Each row is a point on a tangle of strands that fork and nearly touch. The rows are in no order.
In the rows, 128 means zero.
Points whose rows are less than 80.4 apart are linked; no others are. Some points are linked to none.
j883: [166 166  93 148 143  71 107 168 109 131 107 110 137 138 152 156 193 108
 152 188  94 142 148 116]
j145: [147 149 112 109 106  68  91 159 137 119 173  64  76 138 207 138 137 110
 107 141 152 108 123 123]
j698: [113 131 136 136 176 102 116 118 109 149 136 126 140 126 101 130 176 126
 149 147 103 109 141 164]
j544: [139 140  28 117 161 195 133  95 131 132 141 150 158  56  88  95  96 118
 162 112  89 141 128 141]
j528: [ 84 105 112 108 169 177 156  66 117  91 173 140  85 123 143  73  94 159
 130  76 142  88 120 185]
j254: [108 144 174 159 123 102 124 149 123 125  62 149 178 168 101 159 201 110
 132 172  95 169 140  86]
j4: [102 114 116 105 159 131 143  88 119  87 189 107  67 146 182  86 115 154
 116  92 153  79 131 173]
j958: [132 126 173 114  78  97 109 165 146 128 121 101  91 161 187 158 119 121
  95 121 167 122 108 104]
j412: [ 57 112 174  76 148 155 166  73 146 131 133 158 141 143  72 119 104 138
 139  93 124 107 117 171]
j940: [138 129 123 134 148 104 110 125 115 139 159  98 100 117 152 119 143 133
 125 132 135 104 129 151]
j504: [145 159 123  73  75  81 134 151 174 121 159  90 129 148 146 152  99  92
 112 143 132 135 125  88]
j534: [141 138 101 109 124 112 134 119 135 123 177  97  97 119 153 113 108 123
 119 125 138 112 125 131]
j759: [149 163  86  73  89 107 149 135 174 125 170 101 136 126 124 137  81  94
 117 139 117 143 129  89]
j226: [133 185 104 116 130  66 131 151 134 109 104 114 170 162 117 155 197  89
 149 205  71 163 153  86]
j726: [165 111 117 157  99 114 101 148 116 111 148  95  66 120 204 121 113 129
  97 126 170 122 119 106]
j722: [125 172  78 125 167 127 155 112 109 116  89 160 191 127  70 128 167 115
 181 189  63 162 152 122]
j253: [111 139 146 100  93 138 162 121 173 133 116 159 183 133  64 145  98 108
 127 128 111 159 123  91]
j114: [124 118 138 160 131 182 141 124 121 141  73 190 199 101  59 120 120 140
 154 124 112 155 124 125]
j158: [110 101 143 118 139 132 139 110 122  93 163 110  66 165 200  97 120 162
 107  90 173  84 121 153]
j426: [131 141 162 151 107 105 126 157 135 133  84 145 172 151 103 161 161 109
 128 159 105 158 135  86]
j700: [103 132 162 106 137  74  94 140 132 127 153  82  78 163 199 142 158 140
 104 117 164  90 126 166]
j7: [154  86 152 166  75 162 124 141 121 107 114 134  84 129 182 119  78 150
  91 102 187 131 108  92]
j890: [144 157  75  93 102 149 156 125 170 133 142 141 173 106  83 137  80 103
 131 130  97 160 132  93]
j641: [118 121 141 124 122 160 147 114 140 144 120 159 160 110  81 123 100 132
 136 112 125 140 119 126]
j720: [166 151  23 129 167 142 126 117 109 130 171 112 122  75 119  94 126 118
 157 147  93 125 142 145]
j838: [181 125 125 176 104 115  95 179 107 139 100 117 113 116 160 148 142 124
 119 145 134 140 134 103]
j387: [140  71 180 201 134 178 105 133  85 153  82 154 128 109 127 114 124 170
 125 100 173 130 113 141]
j307: [137 110 191 148  80 122 115 161 134 144  93 133 120 147 147 160 113 128
 100 117 158 138 113  95]
j321: [157 129 171 195  83 118 101 196 111 136  39 154 151 146 137 183 154 116
 114 145 127 163 140  77]
j301: [147 117 192 177  70 124 107 184 126 142  61 149 143 144 133 178 126 120
 100 125 144 155 125  77]
j745: [123 137  93 127 192 102 108  97  96 129 191  90  90 101 140 100 150 136
 138 131 113  82 148 191]
j548: [120  92 157 139 122 127 119 131 117 101 142 109  59 164 219 113 126 159
  93  94 188  96 112 138]
j152: [192 126 110 195 121 120  95 180  89 138  80 126 123 114 157 147 162 131
 137 156 124 146 143 113]
j716: [124 119  79 123 151 171 139  87 122 121 169 132 111  83 121  87  92 137
 134 103 132 119 120 151]
j808: [125 152 104  94  98 149 160 123 178 130 122 160 193 117  63 144  88 104
 131 130  93 168 132  85]
j214: [161 183  89 139 134  68 125 161 113 114  90 119 156 150 138 161 190 100
 156 203  81 161 153  98]
j510: [157  84 175 207 118 166 103 156  89 152  64 156 140 111 123 130 130 157
 125 113 158 143 123 123]
j519: [ 92 147  79  61 159 143 152  76 150 123 184 117 117 105  97 106  90 109
 140 109  95 111 131 166]
j977: [ 95 151 113  56 128 117 159  99 170 129 168 123 149 132  78 133 105  94
 135 130  99 129 130 130]
j106: [165 155 103 151 140  70  89 177 112 142 122  95 114 131 168 154 188 110
 137 172 112 130 141 126]
j431: [ 83 123 195  66 117  85 127 135 158 117 139  99  98 201 177 146 145 138
 107 106 162  89 122 156]
j97: [122 131 150 169 176  83  84 159  95 154 100 120 128 144 143 158 219 130
 136 157 120 128 142 153]
j44: [120 159  84  96 169 107 139 110 130 137 160 122 149 114  81 123 148 101
 161 157  74 121 145 151]
j350: [109 101 142 109 109 193 163  93 146 120 129 161 124 123 118 103  69 155
 121  81 157 127 100 131]
j893: [ 79  98 185 119 151 167 148  88 123 146 118 161 141 132  84 114 112 155
 137  93 142 108 111 169]
j336: [106 143 126 131 176 111 134 113 112 139 116 144 168 130  74 130 181 117
 162 164  81 131 142 144]
j377: [158 164  53 136 160 146 147 124 106 126  95 158 182 102  86 124 143 123
 183 171  74 158 150 131]
j960: [ 98  96 207 128 124 138 138 116 129 146 107 144 128 156 121 135 121 153
 116  99 161 116 110 139]
j96: [164 136  93 131 107  91 103 143 128 108 179  73  67 121 205 118 119 118
 105 136 158 113 122 112]
j139: [131 135 127 128 135  73  82 150 120 119 169  68  61 140 221 132 155 131
 100 127 163  94 126 152]
j155: [137 118 127 155 151  95  89 134 102 132 158  87  74 121 188 123 158 145
 111 125 157  98 129 158]
j521: [169 127 123 149  99 115 112 156 126 135 131 110 110 118 155 137 118 124
 114 136 141 133 124 103]
j619: [134 129  38 117 151 192 133  84 134 120 164 140 129  61 110  87  81 123
 143 103 112 137 123 137]
j884: [140  74 166 172 106 160 117 130 103 115 113 133  79 134 184 113 103 161
  97  96 192 119 108 119]
j533: [126 127  99 111 128 171 147 101 143 133 147 145 138  95  99 108  83 132
 135 104 125 135 116 130]
j770: [183 140  89 159 127  89  85 169 106 134 142  84  92 111 181 135 161 116
 124 157 128 124 135 122]
j896: [113 139 161 167 150  95 111 151 107 135  68 143 165 161 115 158 216 118
 140 174 100 157 140 111]
j685: [183 119  98 178 108 112  85 165 101 124 139  92  74 105 195 126 136 124
 108 140 154 127 129 108]
j496: [137 154  57 113 176 133 133 108 116 139 161 124 140  91  90 107 135 115
 165 148  79 119 143 158]
j933: [115  74 169 162 130 194 136 102 105 133 109 160 118 115 127  94  94 173
 122  84 176 118 102 148]
j271: [132 111 113 124  96 191 152 106 147 121 130 158 134 101 118 106  59 146
 117  92 150 144 108 110]
j487: [ 91 116 153 137 182 147 131  97 105 151 118 159 159 112  63 114 150 136
 159 126 106 114 129 173]
j437: [132 115 192 142  76 106  95 179 133 139  93 116  93 158 185 173 125 122
  88 116 173 130 109  99]
j359: [154 141 139 152 107 103 117 163 130 139 101 132 151 136 122 156 148 113
 129 156 114 148 136  96]
j90: [135 107 153 143 110 110 101 148 117 116 139  98  63 147 214 129 130 143
  93 110 183 107 113 129]
j715: [129 154  66  70 109 158 160 103 179 128 165 130 149 102  98 124  62 104
 126 113 106 150 126 104]
j12: [163 100 130 174  80 183 129 141 124 126  97 157 141  95 119 118  72 150
 113 105 153 150 117  95]
j938: [132 143 138  92  77 120 154 137 175 129 130 136 162 139  96 149  87 108
 116 130 123 153 122  83]
j117: [114 160 111 126 158 109 145 120 122 124 102 147 183 140  74 134 182 110
 164 181  69 151 148 116]
j17: [ 84 114 199  82 121 104 140 118 151 129 133 116 113 182 145 141 135 142
 114 106 157  99 119 150]
j372: [136 137  67  99 127 137 147  98 141 103 197 103  90 109 158  95  83 121
 118 114 140 118 123 128]
j801: [163 106 123 182  99 192 129 146 116 133  76 171 173  86  93 117  90 152
 134 110 137 156 126 109]
j797: [ 92 133 153  67 122 118 157  99 158 126 157 120 125 153 111 128 106 124
 128 114 133 110 121 145]
j564: [114 175 108  92 132  75 143 129 152 115 130 119 177 155  82 145 179  82
 146 188  69 154 150  92]
j91: [ 99 146  72  57 139 165 162  78 169 125 170 132 132 101  93 113  71 107
 138  99 100 130 122 141]
j346: [ 60 124 177  52 128 128 172  83 167 123 142 143 142 166  78 130 110 121
 130 106 123 113 121 154]
j464: [151 150  99 127 133 117 135 138 131 139 130 133 157 116  99 131 136 113
 148 155  97 141 138 115]
j569: [118  81 191 164 129 167 125 118 107 147 100 151 122 128 126 117 113 166
 120  95 172 120 107 143]
j479: [177 131  86 148 103 144 126 143 126 129 137 125 126  96 131 119  97 127
 123 132 128 142 130 102]
j908: [ 79 155 154  96 135  82 138 117 152 120 125 125 177 163  68 143 192  90
 135 173  80 147 142 102]
j128: [ 78 129 188  99 152  66  89 142 135 133 141  88  93 177 186 157 178 142
 104 117 163  93 131 177]
j806: [176 116 158 211  83 147 108 189  99 132  30 164 161 129 126 167 133 133
 125 136 129 162 142  86]
j840: [163 143  42 120 130 141 134 115 132 115 187 104 107  86 143  97  91 115
 126 129 123 131 131 117]
j648: [ 56 142 148  85 164 116 149  86 145 126 132 147 178 143  36 128 166  99
 148 152  72 134 139 136]
j903: [157 151  31 131 167 173 137 117 112 132 115 156 167  73  86 105 122 125
 178 146  81 147 141 143]
j129: [ 68 135 174  90 147  90 138 103 148 132 135 129 162 156  69 142 171 101
 132 150 100 127 135 132]
j462: [ 78 104 207  93 128 128 153 104 146 134 121 139 130 171 114 135 123 146
 119 101 153 107 115 150]
j290: [ 98 150  72  79 181 126 140  82 131 129 189 111 117  97  91 106 116 112
 150 125  83 101 142 182]
j407: [169 103 159 205 105 154 106 171  95 146  54 158 151 118 122 146 135 144
 130 129 138 153 134 106]
j637: [ 88  90 153 114 155 169 155  87 117 101 152 138  84 152 158  85 110 173
 119  74 161  82 117 173]
j89: [153 116 120 180 109 196 137 144 118 132  57 191 203  87  71 121  99 152
 150 116 119 164 128 113]
j853: [109 126 178 171 159  89  89 163 107 152  79 134 143 158 133 167 217 124
 126 156 121 145 135 131]
j833: [122 132 176  85  70  93 135 149 168 123 129 107 114 171 159 156 104 113
 102 121 157 125 112  98]
j10: [133 124 136 169 184  86  76 150  90 157 126 103 107 128 158 142 206 141
 132 145 128 108 142 171]
j889: [ 79 155 116  78 170  98 145  96 143 126 155 128 162 134  54 128 162  92
 152 160  67 125 145 146]
j905: [146  79 148 180 102 191 127 123 109 128 103 157 123  97 130 102  84 163
 117  95 173 139 109 118]
j831: [149 116 126 177 163  98  73 153  87 149 138  94  85 115 179 130 184 143
 120 135 147 107 136 163]
j37: [ 99 139 122  60 134 120 159  93 151 109 183 104  97 148 139 109 101 131
 126 107 131  94 126 159]
j647: [ 91 135 106  63 154 129 161  83 141  87 197 102  79 149 158  91 100 139
 125  94 130  80 133 176]
j860: [103  90 157 118 124 172 160  99 128 106 140 142  90 155 160  92  95 169
 113  79 171  99 108 146]
j393: [112 115 162 147 138 160 140 116 124 150  98 172 176 116  67 125 127 137
 146 124 121 140 120 132]
j879: [169  95 149 173  57 168 124 151 124 119  96 144 113 114 149 132  67 146
  94 102 170 145 115  79]
j847: [106 135 144 123 181  82 105 116 112 146 155 103 120 131 122 133 178 129
 138 141 113  95 143 176]
j53: [180 143  38 132 115 152 133 131 135 121 160 119 129  82 129 106  87 119
 129 132 117 148 137 101]
j147: [ 97  99 153  88 110 179 177  98 151 105 140 150 104 159 145  97  78 158
 117  75 160 107 105 137]
j353: [133 142 155  91  78  97 141 145 170 128 136 115 136 152 129 154 101 106
 111 133 136 138 120  89]
j514: [197 120 112 218 123 132  90 190  70 135  45 137 124 117 164 155 172 140
 146 159 129 154 152 117]

A fork is a point with three links, a tip a point with one. Leave the first point through the second and follow the links. Name the first fork or tip that comes.
j685 / j770 => j720
j254 / j896 => j155
j117 / j722 => j533
j226 / j214 => j726
j307 / j301 => j569

A fork is a point with three links. Follow the links from the first point to the second and name the forks in between, in order.
j226 / j412 => j726
j808 / j301 => j353
j716 / j437 => j533, j12, j569
j10 / j647 => j155, j139, j726
j884 / j958 => j12, j569
j350 / j569 => j533, j12
j152 / j426 => j155
j158 / j831 => j726, j139, j155
